A landscape with many valleys, sampled at points; each row gives a point and its height.
A ball rolls from a point to the lowest of its 2 nearest points, and stops where none of them is lower. Distance is the straight distance between rows; heights are no part of it.
Fik: [ 10 -12   3  24  -4  15   4  12 -19   9 -28 -31   1   1 -19   3 -17  16
  -6  11 -15 -28]  h=40.8
lod: [  3   3  54 -29  20 -11  39 -13 -10   3  30  20  13  40  12  -4  -5  14
 -13  10 -17  24]  h=46.0
Gon: [-21  17  20 -20   7 -12  -9 -12 -59   7 -14   9  16 -38  37 -11  17 -38
  -2 -40 -14 -18]  h=44.4
Notu: [-20 -21  33  -9  25 -32   0 -32 -14  26  -7 -13  25  15  33  14  -5 -29
  18 -51  -1 -17]  h=51.5
goget: [ -1   5  15  29 -48  27  -7   9 -13  -9 -22 -30  12  -1 -14 -12  13  19
   9  -6 -52 -28]  h=45.8
tul: [ 18   4 -27 -24 -20 -24 -19  -3  -7 -12 -27  11 -13  -7   7  19  11 -39
 -30 -34  26 -13]  h=48.4
Bebol: [ -3  -8   9   3   8   3  -9  26 -29   4  24   4 -24 -38  22  15  -5 -31
 -19 -26  41  21]  h=40.0
vuzi: [ 28  -3  14  -9 -33  -1  22   4  22 -16  -6   2  23  34  -8  20  -6  24
 -33  -6 -17   4]  h=40.6
dera: [ 11 -17 -35 -16  25 -20   8  -9   6  -8  -6  22 -10 -12  20  12  -3 -15
 -54   9  33  36]  h=40.1
tel: [ 17 -17 -33  -2  22 -21  16 -13 -10 -14 -15  11 -11  -9  30  12   2 -20
 -46  37  16  16]  h=41.9
vop: [  7  12   8  34 -28  28  -7  16  -9   4 -16 -41  12  -5 -16   3 -15  23
   0  14 -29 -33]  h=43.0
diza: [-15 -18 -21  -3  12  -8 -14 -45  29  -9  -5  24  33  14   9   6  29  16
  22  32  -6  14]  h=72.0
Tivi: [-16  22  19 -22 -14 -11 -30 -41  -3   5 -13   4  35  40   7 -10  21 -15
  40 -29 -32 -24]  h=24.5
tor: [-15  -1  12 -18  25  37  -6  -3  -7  15  -8   7  17  -1   0 -31  10  25
  49  14 -42  26]  h=59.4
lirim: [-33 -24  40  28  27   6   6  23 -43  16  10  -6 -15 -32  -5  -8  18  23
  14  -4   8   6]  h=30.2
ropip: [-13 -24  42 -22  -9 -14   4 -15  18  -2  -9  13  51  43  -5  10   1  16
   1 -23  -3  -6]  h=46.4
zodo: [-14   5   1 -30  39  24  -5 -26 -10  15  -5   6  28  10  27 -22  19   9
  58  13 -42  25]  h=61.1
luvi: [-14  18 -16  48   9  27   3  24  -5  26  10 -35 -25 -44 -16  -2 -12  37
  27  18   7  -6]  h=78.0
Vub: [ -3  16 -28  23  25  38 -11  16 -10  36   1 -38 -27 -48 -15 -14 -31  33
  16  23  -6  -6]  h=77.0
naluv: [ -6 -40   3  -1  30 -10 -15  12 -45  -7 -21   9  -8 -15   1  -8   2 -32
   2   0  16   5]  h=29.0
fori: [-11  24  13 -34 -19 -25 -20 -41  19  -4   0  21  32  50   5  -3   7 -19
  24 -23 -20 -12]  h=27.6
gis: [  6   1  -7 -12 -16  -2   2 -19  50  -6  16  30  18  39 -20   6  -5  11
   1  16 -15  28]  h=75.2
kevet: [ 18  25 -45  -5  19  -5  -1  -9 -11   1 -23 -18   3  -5   3  -3 -33   1
 -26  43  20 -14]  h=53.0
rim: [ 26  23 -29   4  32   5  23 -13  -5   6  -6 -12   4  -7  14  16 -28  20
 -40  64   9   0]  h=54.4
loran: [ -7  10  33  18 -10   7  26  45 -32   0  45  -3 -27 -29  22  -2   2   3
 -22 -24  12  32]  h=25.2
pusa: [-21  -8  23 -16  24 -16 -24 -11  23  30  22  23  10  14  -7  13 -19  -8
   5 -31  39  22]  h=65.9
labof: [ -4  30   8 -39 -28 -23 -13 -24  30  -4  14  28  13  37   3  -4 -12 -30
   1 -31   1  -3]  h=27.7
guba: [ -3  36  25   5 -58  18   9  19  -8 -14  12  -1  -4 -27   5 -39   7   0
   2 -13 -53 -11]  h=26.2
boba: [  4 -12 -24   6  17  -3  18 -19  40  -1   6  23   8   0   3  20  -1  15
 -41  33  16  20]  h=57.8
nidi: [-14 -12   1  51 -15  11   0  18  -3   0  13 -21  -4  -9 -16  22  10  12
  36  -2  16  -4]  h=80.2
tuk: [-14 -23   4 -15  42  -9  -2 -23 -45 -11 -22  24  23   2  25 -13  19 -15
   6  11  -6  10]  h=18.2
Lifu: [ -7   5  -1 -15  17  47   4  18   3  23   4  -3 -10 -21 -11 -35  -1  31
  36  13 -51  30]  h=57.0
vikog: [ 18  27 -14  -6 -44  12 -28 -12  27  -3  -4  -8 -11  19 -18   1   0  -4
  25  -1 -39  -3]  h=37.7
Dimi: [ -8  -5  23 -11 -12 -11 -22   5  15  10  31   9   6   2   6  19  -3 -19
   0 -40  44  17]  h=69.1
mubon: [-34 -29  58  12  43   2   5   9 -52  22   2  -6   3 -11   8 -11  14   3
  14  -9   5  -6]  h=27.8
Lonu: [ 15  -9 -29   3  21 -11  -1   6  -7   9 -28 -18  -4   3 -12   0 -39  -6
 -16  26  22 -19]  h=51.7
legu: [  9   4  -9 -10  21  27 -23   0  -3  19  18   6 -14 -10 -17  -3 -10  12
  25   9 -14  45]  h=56.9
laka: [  4  13  38 -38  -2  -5  32 -16   8 -11  40  31   0  43   8 -12 -30   7
  -8  21 -18  21]  h=52.3
vepu: [ -5 -39 -12   0  20 -37  10 -22  11 -31 -29  24  15   8  27  -4  37 -26
 -14  34  16 -17]  h=13.8
penan: [ 18  34  -4  24 -14  25   4  30   9  20  44 -23 -43 -20 -12   1 -31  14
  -5   5  -7  19]  h=33.8
mavam: [ 10  43 -24  11 -14  29 -17  23   6  19  36 -18 -43 -37   4  -8 -21 -13
  10   3  -6  32]  h=38.8
Pabop: [ 20 -14   2  -7  24  -7  38  -4  10  14  26  12 -12   4  -1  24   5  33
 -62  39   3  37]  h=70.8
ragil: [ 22  32 -40  -8 -22  -2  -6 -33  41  -8   7   8  -3   3  27  14  14  -3
 -23  34 -17  14]  h=24.3
lufim: [ 13   7  19   0 -43  16  -6  -6  -9 -17 -26  -3  26  25 -13  -7  20  13
   5  -4 -56 -18]  h=47.9
lupup: [ -1 -40 -13  -4  39 -24   4 -21 -22 -21 -37  18  13   7  13 -16  26 -27
  12  31   3  -4]  h=15.7
tif: [ 19  22   5  21  -9  12  -4  24  -2  19   4 -39   8  -3 -23  25 -53  31
 -17  14  32 -36]  h=48.5
fen: [  8  20   4 -15   4  18  -1   8 -41  -1  11  13  -8 -25  25 -22  -3 -17
 -25  -8 -34  41]  h=25.6
tuku: [  2  26 -22   9 -31  -8 -11  12 -29  -5 -42 -23 -33 -19  11   7  17 -35
 -12 -16  10 -62]  h=47.7
Faki: [ -5 -27 -32 -10  58  -5  -4 -23 -14   2  -6  27  -6  -7  18   1  12 -11
  -4  33  22  40]  h=33.7
Pum: [ -9   5  27  11 -17 -14  -5  19  -1  -5  38  -3   5  -3  20  24   5 -20
  18 -40  49   9]  h=70.5
futi: [ 23 -13 -27   4  17  -7  15  -6 -22 -13 -25  -4  -7  -6  18   1  -1  -6
 -32  24  -7   3]  h=43.5
musu: [-18 -31 -26  -4  24 -32  21  -9  36 -32 -32  29  16   8  11  -5  25 -34
 -27  10  35 -19]  h=15.2
vulun: [  7   7   3 -16 -22   6  13 -27  57 -14  32  33  23  43 -10  -4  -2  23
  24  42 -31  17]  h=73.4
boge: [  3  -6  11 -14  -3  -4  -8 -10 -26  -5 -14  12  21   9  18   7   7 -14
 -11 -20  -7  11]  h=65.6
sel: [-17  11   7 -20  12  -1 -28 -40 -25  -1 -20   6  36  20  24 -17  31  -9
  45  -9 -38  -6]  h=21.4
veve: [-18 -36 -21  13  22  -4   1 -37  42  -3 -11  30  29  12 -14  15  28  29
  17  48  -8   0]  h=70.6
vafa: [  3  -2  13  -6 -14  -3   2 -25   8 -15  -7  13  40  35   5   5  24  14
  12  18 -34   4]  h=70.0
Belu: [-16  27  23 -18  -3 -31 -21 -21 -16  18  24  -2   9  -3  32   5   1 -54
  18 -51   5 -18]  h=48.2
lek: [ 13  11 -33  -9 -22  -9 -24  -6 -23 -10 -44  -3 -24  -4   8   7  21 -34
 -11 -20   0 -32]  h=48.1
suf: [ 24  37 -38 -10 -10  21  -9  -5   4  -3  -6 -12  -9   2   9  -8  -4   0
   2  23 -42  21]  h=48.9
Famid: [-30  18  24  25   2  14  26  34  -4  16  48  -4 -29 -34  -7 -32  10  36
  28   9 -17  32]  h=41.7
mek: [  0   0  18 -11 -10   1   9 -34  31 -10  14  25  38  34   5  -2  25  32
  23  46 -39  11]  h=71.7
davo: [ -8 -21  35 -17  28 -14  -2  13 -43  11  15   5  -1 -26  31   9  -2 -26
 -13 -35  47   7]  h=42.0
Kiro: [ 20 -11  -5   7 -27 -11   0  29  11 -20   5 -22 -16 -20  16  30  -5 -12
 -31 -43  54 -11]  h=71.9
Muru: [-21   2  38 -25   1 -15  39 -23  59  -6  26  36  40  53  -4   0 -12  13
 -18  -5   3   7]  h=46.2
Depep: [ 11   4 -44  11   0 -12 -15 -21  17  -6 -43 -14  12  17 -13   9  -2   3
  -5  19   3 -27]  h=54.6
zefa: [ 35   6  16   8 -42  12  14  15  20   2  -3 -21  16  27 -20  25 -30  28
 -23  -3 -27 -13]  h=43.7
kiris: [ 18 -27  22  -9 -32  -1  10  13  47 -28 -14  -5   9   3 -11  25 -10  18
 -29 -56  32 -17]  h=72.6
gen: [  8   4   1 -26  19   0  18 -17  30  15  51  40 -10  23 -25   5 -13  27
  -5  29  -2  44]  h=61.8
Det: [-12  49   6  -2 -52   2 -26   3  -1 -13  31   8 -19   3   6  -2  21 -32
  42 -26  -3  -7]  h=45.0
natur: [ 15  21  11 -24 -30  -3 -13  -2   6  -8  18  19   4  23  -2  -4 -12 -13
   2 -16 -15  14]  h=23.1
zasif: [-19 -16  33 -17  51  -4  13 -29 -49  16  -6   7  21   5  30 -17  14   4
   3   6 -20  16]  h=21.0
Fom: [ 21  22 -35 -25   2  41  -9  10  31  17  22  -1 -20   8 -17 -16 -27  14
  42  23 -41  26]  h=48.7
telin: [ 12 -25  17  -2   5  -3  10  37 -34  -2   6  -6 -27 -32  15  18  -9 -16
 -42 -25  36  13]  h=38.4
Zos: [-31  27 -25  54 -27   0  11  20 -14 -15   8 -16  -9 -19  11  -6  26  12
  34 -16  14  15]  h=82.3
ramu: [ -3  44 -14  23 -27  38  -7  24  21  17  13 -43 -20 -30  -5 -27 -19  29
  33   6 -37  -4]  h=62.7
Kadig: [ 18  -5  21  18  -5  28   6  19  12  28  34  -6 -15   6 -47  10 -15  34
  22  10 -20   9]  h=67.9
Tofo: [  2 -13  -1  47   7  22  -8  22 -11  28  11 -21 -20 -20 -31  18  -9  23
  17   6   5  -2]  h=79.1
kuz: [  4  -7  -9   1 -17  -4 -10   2  49   8   3  17  15  26 -30  19 -16  12
 -15 -13   9  26]  h=77.4
guf: [ -4 -22  -2   1 -22  -7 -40 -17  -4 -16 -34   0  24  21 -15   3  19  -5
  30 -11  -9 -20]  h=68.4
Mer: [-16 -25  30 -20  34  -2  31  -7  32  10  17  29  26  24 -15  14   0  26
 -39 -20  33  21]  h=56.3
bibif: [ 21   4 -44 -11   9 -44  26 -10  33 -24 -50   2  -7   7  18  -9  25 -42
 -39  13  28 -47]  h=17.4
Zanag: [-32 -12  25 -25  38 -17  26 -26  45  18  10  27  37  37   2   8  -8   7
 -21 -37  28  17]  h=59.8
Lag: [ 14  26 -28 -24  11  39   5   2  12   3   8   4  -5  -4  21 -24  10  11
  19  33 -56  37]  h=52.0
nas: [-20  27  12   5 -33  22  -8  12 -12  -1  12  -2  -9 -32  10 -41  13   4
  14 -10 -46  11]  h=30.3
ziza: [ 18  11  19 -20 -22   9  -6  11  14   0  38  15 -15  18 -14   0 -31 -11
  -2  -4  -4  29]  h=28.2
Soze: [ 13  22  14  34 -26  15  15  42   8  10  48 -18 -34 -11 -10  19 -22  10
  -6  -5  13  29]  h=31.0
Bod: [-15 -56  31  21  37   3  -8  18 -30  11 -14  -2  -7  -5 -35   3  11   7
  24   7  11  -8]  h=33.0
gof: [ 14  -3  16 -22  14  10   4   1   9  22  39  23 -12  25 -38   4 -15  29
   1  15 -13  36]  h=66.2
mem: [ -7  -8  22   2 -16  10 -24  -5 -26  -4 -10   2  24   8   0  -3  16  -3
  19 -20 -17  -6]  h=67.2
gos: [-16  18   9 -37   4 -31   2 -30  30   3  15  32  28  34  15   3 -13 -29
 -13 -39  20   9]  h=31.4
gezu: [ 26  -7  -1   0  17  10  31  -9  -8   9   8   8  -8   3   9  14   3  28
 -33  43 -20  35]  h=73.1
mib: [-19  -3 -17 -23  22 -25 -32 -43  -5  -3 -21  21  32  16  22   3  25 -23
  19  -8   9   4]  h=73.6
Vuke: [ 12  26 -20 -17 -27   4 -28 -30  29  -7  -4  17  15  39 -14   0  17   3
  31   6 -37   5]  h=35.0
Tis: [-22 -41  23 -15  49  -6  41 -15  27 -12  -2  34  21  12   1  17  15  28
 -42  -1  45  12]  h=53.1
nebo: [ 12   5  23  23 -13   7  20  45  -9   3  43 -17 -27 -16  11  26  -1   4
 -21 -20  33  24]  h=28.3
Favan: [  3  -3  51 -23 -36  -4   9   4  33  -9  32  12  25  42 -18   6 -24   7
   3 -28   5  -8]  h=36.9
Zuz: [-31  -5  17  22  27  19 -11  19 -35  18  22  -8 -25 -43   1 -10  13  12
  13   1   7  31]  h=33.6
Rop: [ 29   4   3  -3 -17 -15  15  25 -10 -18 -47 -37  -3   0   3  -8  -6 -17
 -26  -9  17 -78]  h=49.0
sogok: [-10  36 -16  39 -37   2   4  16 -27  -8  -7 -37 -20 -46  21 -10   6  -7
 -15 -18  -6 -31]  h=45.6
likom: [ -2  40 -24  18 -25  32 -24  13   0   8 -14 -37 -13 -31   0 -22 -10  11
  19   3 -38 -22]  h=59.5
kup: [-26   3  10  -7   1   8 -14 -21 -41 -11 -39  12  28 -11  22 -30  37 -12
  27 -14 -46 -18]  h=19.3
tedom: [  3 -24 -33   7  -8 -19 -25  -1  12  -8 -39 -14  -1  13 -20   7  -4 -18
  -1  -3  21 -35]  h=53.6
Gel: [ 17  14   4  17   5 -14  12  36 -20  -4 -41 -44  -7 -11  -7 -28  -9 -28
  -7  11  15 -70]  h=48.6
fozuf: [-27  -9  -6  38 -17   4  -9  13 -33 -18 -40 -22  -8 -32   3 -28  23 -19
  18   0 -23 -47]  h=22.4
dubog: [ -8 -24  -6  21 -13 -21 -12  21 -21 -24 -28 -12 -11 -10   4   2  31 -42
  20 -24  36 -50]  h=51.9
sizit: [ 18 -23 -14  -2  -9 -27  37   0  15 -35 -59 -11  15  25   1  -4  17  -9
 -21   7   1 -57]  h=36.2
vibat: [ 15 -20 -27 -24  -3 -18  -1   6  10 -20 -21  16  -8 -13  10  17  -3 -21
 -46 -39  43   2]  h=48.8
relun: [ -7  39  11  18 -47  28  16  33  12 -21  47  -3 -43 -18 -12 -30 -22  14
  29  14 -29  10]  h=40.2
Vena: [ 14  -1 -12   8   6   2   1  15   9  21  -1 -25  10  -4 -45  15 -56  30
 -10  19  47 -41]  h=49.7
fotum: [-21  -7 -17 -21  29 -13 -25 -55   8  -4 -11  22  29   7  37  -2  38 -13
  26  27   0  14]  h=73.0
dani: [ -5  17  35   1  -6  10   2  19 -33   8  29   8 -16 -25  20 -17  -2 -13
 -12 -21 -15  28]  h=30.1
Rig: [-34 -14  13 -19  48 -26  -3 -29  21  25   9  22  28  26   8   9  -8  -4
  -9 -29  29  22]  h=62.5
geru: [ -2 -27 -33  -9  46  -8 -17 -11 -30   0 -25  16 -13 -16   9  -9   3 -33
   3  12  22  28]  h=31.2
zap: [ 18 -54   9  14  31 -21  17  24  -5  -8 -34 -11  -3   8 -21  -7 -11 -16
 -10   9  13 -28]  h=34.9
Roviz: [-20   3  20  27  15  24   9  28 -19  31  40 -13 -39 -38 -16  -7  11  32
  13   8  -5  32]  h=37.6
bafo: [  3  -7  -2 -19  37  -6  24 -14  18  23  41  30  -9  10 -27  23  10  32
 -35  28  12  48]  h=66.9
Lor: [  4  33  -1  -4 -26  42   2  26  19  -1  43  -5 -41 -16 -13 -30 -39   6
  25  11 -33  24]  h=38.2
Zuraf: [  7  12 -50  -1  13 -26   5 -28  27 -14 -27  -5  -5  -8  25   1   8 -20
 -34  56  24 -30]  h=19.4
Zemu: [ 20 -18  -5 -11 -15 -11  23  -3  23 -21 -22   5  23  20   3  18   4  15
 -46 -13   5  -3]  h=38.1
dep: [ 23 -46 -10   5  24 -36  29  15  13 -18 -48 -12  11  23  -8 -13  10 -15
 -15  13  14 -36]  h=35.6
Lega: [  0  13 -16  31   4  -6 -10  27 -21   1 -22 -46 -17 -27  -3 -24 -13 -25
   2  13  17 -58]  h=48.0
pivin: [ -6  39  12  34 -50  14  21  38   2 -13  41 -12 -26 -24   7 -22  -2   6
   4  -6 -22  14]  h=41.4
sud: [  8  13 -30  -6  25  42  12   6   0  21 -10  -9  -8 -18  -3 -17  -7  31
  11  27 -49  30]  h=54.7
noso: [ 16  27 -18   6 -52   3 -33  -2  28  -1  -9 -14  -7  17 -26  17  -4  -2
   3 -15 -10 -18]  h=39.8
kaper: [ -4 -28 -21  21   2 -14 -27  11  -7  -9 -33 -17 -15  -8 -17   0   9 -37
  16  -3  21 -34]  h=52.8
mavif: [ 28  39 -43  -6 -10   6  -6 -13  -8   0 -16 -11 -10   3  16   4  -5  -7
 -35  11 -22   9]  h=46.6
lop: [-19 -40  23  16  12  15 -21   4 -17  14  -2  -3   6  -5 -23   9   9  20
  40   4  -8   0]  h=35.5
ged: [ 11 -21 -37  -3  19 -35  29  -6  32 -31 -35  15   3   3  13   0   6 -28
 -44  -1  38 -23]  h=16.4
Sisi: [ 13  19  -3  25 -12  39  -1  20  14  29  22 -27 -21 -19 -31  -6 -24  36
  35  11 -31   1]  h=65.7
dek: [ 22 -15  14  10 -36  -7   2  24  38 -20   9 -19  -4 -13  -5  31 -13  11
 -26 -52  52  -8]  h=72.3
zuput: [ -7  38   4  37 -55   6  22  30 -12  -9  18 -20 -13 -30  14  -9   6   3
 -15 -22 -16  -2]  h=43.3
monod: [-15   9  19  33 -24  20  -9  17 -18  -3  10 -14  -8 -31   0 -20  13  10
  23  -4 -25   5]  h=35.8
Gepo: [-12  -6  18 -24  23 -12  -3   0 -60  -1  -3  12   9 -30  43  -2   4 -38
 -15 -37  14   1]  h=43.4
davur: [-13  48  14 -20 -35 -10 -33 -13 -10   7  26  10 -10  -2  22  -4  18 -48
  30 -44   0 -15]  h=46.3
Madir: [ 17 -10  19  -4  10  24   5  13   4  36  56   4 -30   8 -61  12 -13  37
   6  13 -12  21]  h=69.4
bodep: [  3 -50   4  27  38  -9   6  17 -10  15 -30 -19 -10   5 -42 -10  -4  -5
  18  20  11 -19]  h=34.2
Pagi: [ 10 -47   4 -23  20 -19  12  11  12 -27 -18  17   4 -10   5   1  -7  -8
 -42 -39  45  -1]  h=49.4
los: [ -1  34 -35  13 -10  17 -28  -1 -23   1 -43 -34 -13 -16   2 -18  -4   0
   6   6 -20 -46]  h=57.1
Bamom: [  7 -23 -24  11  17  -7   1  12  23  18 -16 -18   1   3 -35  12 -45  16
 -16  10  35 -25]  h=50.5
Zipi: [  5 -54   2   5  21 -18   0  26   0  -4 -22  -7 -13  -3 -19   9 -13 -13
 -15  -9  46  -9]  h=35.9
vara: [  2 -13  -7   0 -25  -6 -19 -24  12 -21 -30   7  39  38 -16  11  22  10
  11   5 -21  -8]  h=69.0
liniz: [-11 -18 -11   3  27   2   9 -32  42  15  26  29   6  -7  -1  17  18  27
 -10  49  -1  28]  h=61.4
Funa: [ 16 -39   6   0  14  -3  11  28 -22  -3 -11 -10 -23 -10  -7   9 -17  -7
 -33  -8  29   5]  h=37.2
Bekam: [-14  -4 -13  52 -17  -3   6  31 -15 -18   0 -25 -10 -10   5  18  21  -4
  28 -17  31 -11]  h=81.2
mumef: [  0 -10   0 -12  30   2 -19  -9  -5  21   7  22   5   7 -10   9  -5   1
  13   5   9  40]  h=61.0
sila: [-14  -4  43 -21  53 -10   0 -21  -9  40  23   3   6  25  -6   2  -6   8
  16   0  -7  27]  h=29.7
kugu: [ 14  -4 -17  -6  37  16  13   1 -36   8  -2   8 -24 -17  13  -1   2  13
 -25  35 -15  43]  h=74.8
Rul: [-12 -10  40 -21 -12  -8  19 -10  50  -4  12  25  45  50 -17   6 -13  16
  -5 -36   9  -4]  h=41.6
zosuz: [  3  -7 -33 -15  34 -11  -6 -26   7   4  11  30  -6 -14  27   9  10  -8
 -21  31  20  50]  h=36.8
ruze: [-14 -47  14 -28  38 -22  28  -3  10 -21 -16  25  23  15   8   3   5   3
 -33 -28  44   6]  h=50.6
tila: [ 15   9 -38   4  45  29  -5   5 -19  35  -4 -20 -26 -33 -19  -4 -43  15
   2  36   9   2]  h=76.3
rir: [-36  15  16  40 -19  -2  18  26 -16   1  24  -8 -11 -36  14 -33  19  38
  26  -2 -20  27]  h=41.5
tana: [-37 -27   8  41  -7  -3   2  26 -42 -18 -24 -13 -10 -48   9 -40  27 -10
  14  -3 -13 -26]  h=24.4
tetin: [-27 -33  20  25  17  -4  -4  16 -49 -10 -19  -4  -9 -36   7 -23  16 -22
  12  -4   3  -9]  h=26.6
rimis: [  0 -27  15  -4 -29 -19 -11   9  -7 -34 -19  -4   5  -4  13  22  31 -20
  12 -42  38 -44]  h=51.4
muso: [-32  46 -35  48 -40 -13  12  17 -12 -14   2 -13 -16 -39  21 -27  29  17
  31 -22  -9  14]  h=83.3
lun: [ 12  20 -47  -2  -3 -31   9 -21  11 -19 -47   0  -5  12  21   6  15 -29
 -37  27  15 -39]  h=18.1
Fonu: [ -3 -31  -3  23  -1  17 -12   1 -17   4 -25 -13   5   0 -23   2  -6  16
  20  12 -23  -9]  h=38.7
Lavo: [ 27  23  10  12 -34  14   0  16  19  14   7 -36  12  13 -30  20 -43  34
 -21   4   2 -28]  h=46.5
zak: [  9   6  22 -33   8   5  33 -21  22  -6  51  32  -8  39 -11  -7 -14  30
   1  49 -21  30]  h=56.7
Dinuv: [-12 -22 -22  -4  36   1   5 -34  42  23  28  45  12  16 -29  18  14  35
   9  29   3  29]  h=65.4
goda: [ 19  -2 -45   8  33  -7  14 -20  18  11   3   1  -9 -13   6  19 -17  17
 -40  56  20   6]  h=55.6
zutor: [ -7  19  -6 -33  -4  50  -2  19  18   7  38  11 -34  -6 -15 -30 -27   9
  51  15 -39  26]  h=43.2
boga: [ 13  23 -51  -2  -3 -10  -8 -36  31  -9 -11  -4   1  -3  20  17   5  -1
 -34  42   3  -9]  h=21.5
tuti: [  3 -23   4 -15  14  -7 -13  -2 -12   2  -1  19   4   5  -1  13  -3  -5
 -13 -10  23  24]  h=63.7
buk: [ -2  11  63 -20 -36   0  14  14  11 -14  53   7  -9  28  -8   2 -38  -5
   9 -19   6 -13]  h=33.5
folo: [-17 -14  40 -16  48  -5   2 -11 -42  25   8   2   4   5   1  -4   2   6
   7  -6  -1  20]  h=24.6
nage: [-13   7  45  -6   4 -27   6 -20 -23  24  13 -13  17   5  38   6   3 -41
  21 -57 -19 -27]  h=50.1
Donek: [ -9 -28 -37  11  19   2  -3 -33  43  19  -3  31  22  15 -40  18   2  37
  15  22  -1   9]  h=68.6
sape: [-17  27 -11 -33 -18 -13 -26 -46  43  -7   2  31  27  47  -5  -5  16  -7
  31  -3 -14   2]  h=31.3
lik: [-11 -26  32 -15  -9 -18  -8  -8  12 -10 -14   4  40  20  -3  13  10  -3
   6 -48  20 -20]  h=49.5
peke: [  5  24  39 -20 -41  14   7 -16  -7 -20   0  13  29  35  -2 -24   6   3
  23   0 -61 -15]  h=49.8
pirep: [ 17  -9 -37   6  51  19  12  -4 -27  21 -11 -10 -24 -21  -9  -3 -19  20
 -10  41  -8  14]  h=75.8
zokug: [ 29   1   2   2 -15   2  20  20 -13 -13 -36 -39  13   8  -2   0 -28  10
 -35   4  14 -56]  h=49.6
fefo: [ -9  38 -17  28 -18  -2  -5  22 -38  -8 -27 -39 -21 -36  14 -19   0 -21
 -12   1  15 -59]  h=47.0
siz: [ 22 -24  -2 -16 -26 -19  27   3  13 -37 -48 -11  23  19   2  12   5  12
 -36 -19   1 -43]  h=36.7
zular: [ 15  30  -8  -5 -11  14 -26  20  -6   8  39   8 -38 -30   6  -7 -19 -38
   0 -10   7  45]  h=43.6
bozir: [ 23   8 -36  -9   9  21 -25 -11  24  19   7   6  -4   3 -18   0 -12  11
  32  13 -19  25]  h=52.9
Supup: [  3   2 -16   8   9   6 -36  18 -14   9  23   0 -33 -31  10  12  -6 -29
  -4 -17  33  34]  h=42.4
gaba: [-18 -13  -4  10  -6   6 -18  -7 -41 -21 -51  -4   6 -21   4 -30  30 -14
  25  -4 -39 -27]  h=20.7
kovo: [ -7  39 -14  13 -52  -5 -36   2  18  -5  27  -2 -22   2  -4  18  24 -28
  38 -30  20  -5]  h=43.8
mes: [ -2  33 -20  30 -48   9 -39   2  29  -3  12 -20 -16   5 -18  21   9 -11
  36 -10   3 -17]  h=42.1
Reni: [-13 -10  52 -27  42 -17  30 -24  -6  28  26  -1  16  47   0   0  -6  19
  -2   1 -18  12]  h=37.1
Vupip: [  8  -6  11  10 -25 -11  10  28  -9 -27  19 -10  -5 -24  32  27  15 -14
  -1 -49  58  -4]  h=71.5
Guze: [  9  31 -42   3 -12   2 -21 -18  -8  -1 -49 -26   5  14 -16  -4  -9   6
   4  29  -6 -47]  h=55.7
dagat: [-13 -31  38  -2 -17 -13 -10   4 -13 -18 -11  -3  33   4  14  19  21 -15
  18 -44  25 -40]  h=50.7
vado: [ 29  16 -41  -8   2   2  -8 -10 -30 -13 -20   1 -16 -15  24   1  -3 -28
 -39   3  -8   9]  h=45.1
dumem: [  5  22  35 -17 -36  10   5  19  -1 -14  59  15 -26  11  -5  -3 -36 -18
   2  -1  -2  12]  h=31.5

Where does a ball stop that starts at each point below?
dera: kup
tor: kup
davur: kup
peke: Bod
laka: vepu
Vupip: Lor
vulun: Lor
ruze: Lor
Rop: Lor
Famid: vepu

Call two points neighbours if one is among the 2 nearest of the other. Go from one point of each pair to the other, from neighbour to neighbour, staying as low as possible. Name the highest point that can't be avoided.
Bod, loran: zular
Rul, vepu: mavif
kup, natur: labof
guba, vepu: Famid
loran, fen: dani
